Points on a hilly landscape, in no order, each with its height.
A ball rolls from a point to whichever of its 6 nearest points has the largest drop for the distance, and stops where none of them is lower. Distance is the straight distance between rows; heights are no part of it.
notu: [122 168 137  76 128 144 121 120 110  96 158 119 133  84 107 127  84 150
 115 130 145 116  99 142  95 155]  (h 21.1)
bazit: [138 100 179 125 129 112 116 114 140 125 123 111 117 168 129 143 119 138
 127 109 132 107 110 115  91 116]  (h 19.5)
pog: [156  47 137 139 137 109 122 143 113 140 137 154 122 143 163 128 107 129
 107  93 122 131 127 100 112 133]  (h 19.3)
tipad: [104 201  67 156 137 102 142 165 125 140 116 102 116  74  70  95 142 105
 169 144 114 137 150 119 138  99]  (h 47.6)
dibos: [145  41 115 173  83 111 128 135 138 163 104 163  72 195 150 114 177  84
  83 133  96 160 118 118 202 102]  (h 25.9)
redu: [145  70 114 174 153  74 148 174 123 163 147 123 108 115 150 134  60 150
 129  64  82 161 148 123 118 159]  (h 32.5)
Ropi: [115 203 101 106 147 191 142 125  81  98 180 152 158  84 124 149 114 163
 158 164 161 141 150 126 139 145]  (h 32.1)
Kaba: [119 153  75 161 147 137 133 121 164 130  95 150 149  79 101 107 166  99
 136 169 143 154 155 142 193 110]  (h 37.6)
pila: [157  75  53 102 174  86 179 172  88 189 163 132 107  66  94 106 104 145
 122  91  83 131 168 160 125 148]  (h 18.9)
Bim: [174  34 164  92 152 111 134 113  54 127 137 158 132 163 108 106  86  92
  71  68 103 111 124 111  94 129]  (h 17.2)
rire: [130 103 194 113 109 106  89 119 150 105 103  95  94 167 124 118 144 108
  82 151 130 133 107 149 135 104]  (h 15.1)
Mov: [ 95 210 227 133 107 193  88  76 179 110 112 159 180 194 120 167 159 110
 128 163 153  86 128 190 154 124]  (h 11.7)
Gul: [165  47 140  75 134  80 128 137 101 136 131 102 121 124 113 117  95 114
  81  95 114 114 109 167  81 159]  (h 17.1)
muka: [130 112  73 151 148 109 147 144 126 143 126 138 125  93 142 119 139 153
 160 120 131 151 164  98 129 120]  (h 72.2)
sov: [130 196  69 112 156 160 162 146 102 123 159 153 140  53  33 121 167 137
 179 157 123 134 186 108 126 100]  (h 61.6)
teb: [156  45 119  87 139 129 149 121 111 150 109 176 109 135 146  89 118 101
 101 103 124 133 128 110 163 141]  (h 21.0)
kege: [ 97 236 101 166 111 133 122 116 128 128 138  97 154 117 128 123 130 117
 165 131 151 110 125 116 103 148]  (h 27.2)
toz: [115 148 152 124 110 172 117  86 152  80  91 170 144 143 142 136 159 118
 131 162 157 121 129 148 186 126]  (h 17.4)
subu: [140 100  95 113 143  81 150 172 121 141 152  91 111  67 130 128 105 136
 134 118 102 142 120 141 101 154]  (h 30.8)
niba: [102 223  95 121 114 113 125 149 123 117 133  94 111  68  85 129 100 112
 150 149 127 131 100 135 100 138]  (h 20.9)
Feget: [160  46 158 128 145  80 120 144 114 143 142 129 124 131 134 129  79 123
 104  73 104 130 107 124 108 144]  (h 6.9)
tep: [139  93 114 111 101 129 126 122 150 122  90 142 112 127 137  93 155 104
 102 154 141 146 128 132 190 128]  (h 19.6)
Zoz: [145  70  85 133 145 106 149 159 136 164 122 140 115 110 136  79 128 114
 108 127 101 134 146 115 158 130]  (h 21.8)
gav: [ 96 205  69 127 140 190 158 127  96 128 157 147 170  74 100 137 156 170
 188 141 150 127 182 108 160 131]  (h 48.3)
pudo: [ 93 153 105 156 121 139 103 104 162 115  98 127 146 138 157 130 158 122
 157 143 142 136 126 123 136 121]  (h 29.1)
dimuz: [101 213  78 115 139 170 130 140  95 136 161 110 157  79 107 162 120 159
 176 128 156 150 144  76 110 145]  (h 36.5)
gam: [115 106 138 103 151 169 117 117 102 102 159 154 158 125 150 141 104 161
 127 127 161 133 111  90  95 144]  (h 28.1)
vesaf: [101 167 210 128 124 137  99  90 175 132 112  92 134 183 151 165 155 136
 138 148 142  93 111 124  94 107]  (h 14.0)
Faf: [ 95 231  77 172 143 187 136 104 131 109 119 131 194  94  97 121 159 133
 177 130 160 132 159 135 172 114]  (h 31.0)
sute: [141  66  97 174 150  97 166 158 115 155 143 157 104 123 163 103 122 151
 136  90 108 155 167  91 128 141]  (h 44.3)
nif: [106 116 161 157 121  79 111 125 163 135 131  93 113 153 145 164 127 158
 120 115  98 110  88 119  90 118]  (h 43.4)
Nilu: [169  61 163 113 125 146 135  99 109 135 102 160  95 179 159 134 154 112
  94  99 125 119 115  91 132 106]  (h 10.6)
Kadi: [127 141 211  93 107 204 121  76 117  95 131 156 142 162 147 155 130 131
 123 140 165  89 123 156 130 116]  (h 10.4)
dida: [125 133 137 110 131  93 118 149 116 114 145  81 115  97 128 136  98 152
 135 131 119 118  87 126  76 141]  (h 9.0)
bado: [171  69 148  73 133 138 136 119  91  99 100 167 117 136 146  94 125 111
  98 117 134 142 125 121 129 145]  (h 15.7)
Siv: [ 83 229 174 140  66 153 106  89 170 118 129 105 165 157 133 144 123 125
 153 155 151  90 113 140  92 132]  (h 12.6)
ginip: [114 121 133 122 149 185 132 111 115 105 133 177 154 160 186 157 153 146
 152 119 159 125 131 116 124 131]  (h 12.4)
movov: [206  60 207  94 121 147 104 110 108 175 118 102  65 216 100 118 180  60
  53 133 100 105 131 124 146  79]  (h 18.2)
bize: [ 97 207  75 193 127 113 107 135 174 128 105  95 129 104  94 105 147 110
 155 141 151 135 112 126 134 121]  (h 31.1)
nipid: [160  77 107 103 117  85 120 163 139 161  97 115 103 106 130  91 117 111
 105 152 115 136 124 153 154 138]  (h 17.9)
sed: [133 148  94 101 163 132 154 157  85 130 161 140 114  49 114 119 104 150
 147 136 143 142 128 109  99 153]  (h 38.5)
Muto: [132 115 170 106 101  82  90 150 170 126 120  67  98 130 105 130 110 132
 107 141  98 127  84 179 110 134]  (h 26.9)
Pivi: [149 113 127  88 129 166 133 111 129  85 111 160 132 112 134  91 133 119
 115 131 154 130 137 139 159 131]  (h 22.1)
dasan: [144 104 188  68 112 121 113  98 141 114 101 114 110 150 117 103 125 115
  90 151 136 109 110 148 138 119]  (h 15.3)
Riri: [152  66  94 138 160 100 159 177  79 155 169 138 123  95 119 127  66 148
 114  91 103 151 151 131 110 168]  (h 26.5)
mugi: [118 195  82 136 144 120 159 157 105 131 157 126 125  77  83 136 119 145
 181 128 117 134 128  98 102 121]  (h 48.2)
nosak: [137  78 103 171 125  64 142 184 147 137 124  89 116 128 148 130  78 130
 141  99  84 150 127 128 123 135]  (h 49.0)
bok: [124 111 121 146 150 123 127 121 116 130 136 148 123 127 164 150 108 158
 143  99 133 148 117 100  98 147]  (h 44.2)
keda: [124  58 127 194 103  61 111 165 159 159 109 110  95 188 171 150 148 116
 108 124  78 154 128 138 172 116]  (h 37.4)
toti: [163  43 114 152 116 139 165 113 119 159 122 183  86 171 172 120 150 101
 112  81 115 143 142  93 160 109]  (h 21.5)
Pagi: [ 80 179 127 176 102  97 106 111 173 128 104  93 152 168 135 150 149 120
 160 129 127 122  96 127 111 117]  (h 31.8)
ser: [153  56 133  89 107 103 126 136 131 141 117 138 102 162 127  98 136 106
  84 108 108 126 114 128 141 126]  (h 17.3)
pina: [168  32 187 132 125  77 112 141 136 142 115  97 114 181 146 153 117 122
  85  84  87 106 121 140 106 114]  (h 24.5)
Pota: [132 156 166  72 126 182 132  98  99  69 147 152 146 113 141 138 115 142
 132 145 179 109 140 158 147 140]  (h 18.1)
fevib: [159  59 212  94  97  98  99 134 120 150 117  70  87 208 112 106 146  77
  73 144  99 128 114 153 144 103]  (h 17.8)
vub: [123 105  87 148 151 152 141 134 119 125 142 170 156 112 151 131 147 165
 151 119 132 144 159  98 148 124]  (h 62.2)
Sol: [131 124 168  92 133 147 124 100 118  94 140 131 128 120 139 135 115 166
 126 122 148 113 105 117  77 135]  (h 23.1)
num: [142 111 127 119 118 116 127 123 163 115 106 124 118 126 137 112 133 133
 109 163 131 125 119 152 157 134]  (h 7.9)
zudi: [146 135 226 131 114 164 102  96 159 127  97 126 110 203 110 154 184  92
 112 167 156 101 138 164 148 101]  (h 10.9)
vigul: [133  81 113 110 167 122 120 145  91 126 164 131 139 103 139 116  82 148
 127  95 127 149 131 105  79 153]  (h 34.2)
repof: [110 148 137 102 129 145 119 118  96 123 182 116 147 120 126 161  93 187
 137 106 139 132 114  89  47 164]  (h 24.4)
Bab: [149  89  81 157 129  57 154 191 134 176 101 109 117 110 125 104 101 118
 130 114  70 159 149 151 159 117]  (h 35.3)
sof: [113 221  64  96 150 161 136 149  67 124 180 120 129  71  76 154  89 163
 154 146 135 140 141  96 102 127]  (h 33.8)
dulu: [155 137  95  93 151 161 169 146 112 108 153 153 155  75 114 100 123 142
 145 154 151 137 154 134 171 134]  (h 36.4)
sufo: [ 92 160  88 174 148 147 147 107 126 126 113 150 164 109 149 123 155 125
 161 133 140 127 132 124 141 114]  (h 58.8)
Lotin: [144  62 136 152 129  91 129 145 142 144 111 132  97 160 156 130 115 134
 112 115  94 142 102 126 131 132]  (h 23.7)
lavul: [118 154 196 108  97 135  95  91 182 101  98 131 115 146 105 110 138 105
  99 162 163 113 121 168 158 128]  (h 12.3)
sez: [111 207 184  93 105 161 107  88 156  73 133 143 152 129 140 135 109 150
 134 156 160 100 119 157 123 155]  (h 11.5)
pez: [ 96 184  82 128 148 201 159 116 116  93 144 165 193  77 121 130 166 154
 175 137 152 121 191 150 185 114]  (h 42.7)
vun: [143  87 110 134 121  48 135 198 157 141 106  68  89 128 139 130 111 110
  97 141  64 145 104 164 149 144]  (h 34.1)
vop: [102 188 108 118 128 139 117 122 125 117 141 106 146  91 121 142 107 144
 145 145 148 119 105 114 107 142]  (h 12.8)
Pivin: [ 84 201 207 121 101 192 134  80 150 121 130 141 182 179 142 182 139 132
 151 133 179  75 128 158 101 124]  (h 11.6)
venu: [115 108 179 126 125 129 101 116 157 112  96 107 109 179 147 142 151 119
 103 160 140 111  99 120 117 113]  (h 12.7)
las: [105 185  67 186 156 113 142 149 133 149 138 133 133  78  96 126 150 148
 185 116 112 150 149  98 118  93]  (h 81.0)
tinu: [ 98 177 182 140  94 100  87 110 165 125 130  79 119 147 130 142 116 133
 129 156 122  95  87 123  87 121]  (h 20.5)
Kevof: [ 71 209  65 197 118 130 115 129 149 147 108 108 181 122 141 122 166 124
 185 121 146 126 134 118 117 116]  (h 57.3)
zem: [167  64  81 132 142  74 167 174 129 174 130 124 106  98 141  94  87 121
 101 106  81 137 138 146 128 162]  (h 16.6)
Dafom: [146  59 166 133  87 138 110 121 128 158 121 126  80 227 113 141 199  79
  64 141  98 143 135 132 175  93]  (h 21.3)
Neda: [ 84 224 100 131  94 170 125 104  83 119 166 104 159 109 115 166 100 173
 146 127 148 138 110  83  73 171]  (h 9.4)
Sav: [ 90 199 131 162 118 115  92 107 183  90 111 107 131 115 102 115 142 114
 132 157 154 129 114 174 152 128]  (h 13.8)
vafi: [120 179 101 130 131 157 131 117 131  99 122 140 146  80 128 128 127 143
 156 146 140 129 118 124 131 128]  (h 21.2)
saguz: [176  38  83  99 154 106 182 164  98 184 127 140 116  94 129  70  96 112
  80  89  97 115 167 140 153 155]  (h 11.4)
Dem: [126  85 108 152 130 147 143 110 146 125 108 172 116 152 162 122 154 117
 122 127 142 134 132 100 159 112]  (h 41.2)
les: [145  85 137 108 141  84 126 145 112 125 157 107 127 115 117 149  57 131
 101  90 100 116  95 141  66 151]  (h 21.7)
sefos: [118 171  78 157 129  75 122 150 151 129 115  96 111 108 121 121 118 131
 165 149 119 156 127 129 120 119]  (h 47.3)
Vodap: [ 97 225  41 171 134 150 143 161  82 168 173 140 148 103  66 142 144 160
 201 118 131 146 154  68  94 101]  (h 86.7)
gemum: [ 96 180 111 117 128 215 137 108  91 114 176 155 194 111 164 161 136 170
 167 145 163 136 148 111 129 135]  (h 31.7)
mora: [172  81 195  79 127 152 132  89 103 111 131 144 108 163 138 128 146 109
  79  99 132 105 131 112 105 112]  (h 5.4)
selez: [135  92  87 172 109  52 139 186 162 156 110  94 106 131 131 119 125 116
 122 147  77 158 114 159 170 133]  (h 46.4)
Tup: [ 82 196 104 162 120 134  96  96 174  89 103 142 166 121 100  98 170  87
 142 160 153 152 141 177 184 124]  (h 16.5)
zuto: [156 117 229 117 128 169 115  89 135 113 111 141  89 202 128 169 176  97
 115 128 146  85 135 140 105  90]  (h 9.7)
dob: [ 89 194 155 142 113 180 118  81 145 105 107 172 189 151 174 161 142 128
 158 142 172 103 132 160 163 129]  (h 12.5)
nunak: [175  49 197 110 132 109 103 108 117 149 107 114  96 190 119 128 129  98
  60 103 107 109 120 103 116  99]  (h 12.2)

Call two points neighbours if one is among the 6 nearest of the other. Go from one point of each pair to the other, from neighbour to neighbour, staying as low as possible. Name the highest point that can't be avoided.
mora, saguz => nipid
num, Feget => Bim
Neda, dida => vop

Where does a ball stop that starts at each point below?
tinu => mora
dob => mora
vesaf => mora
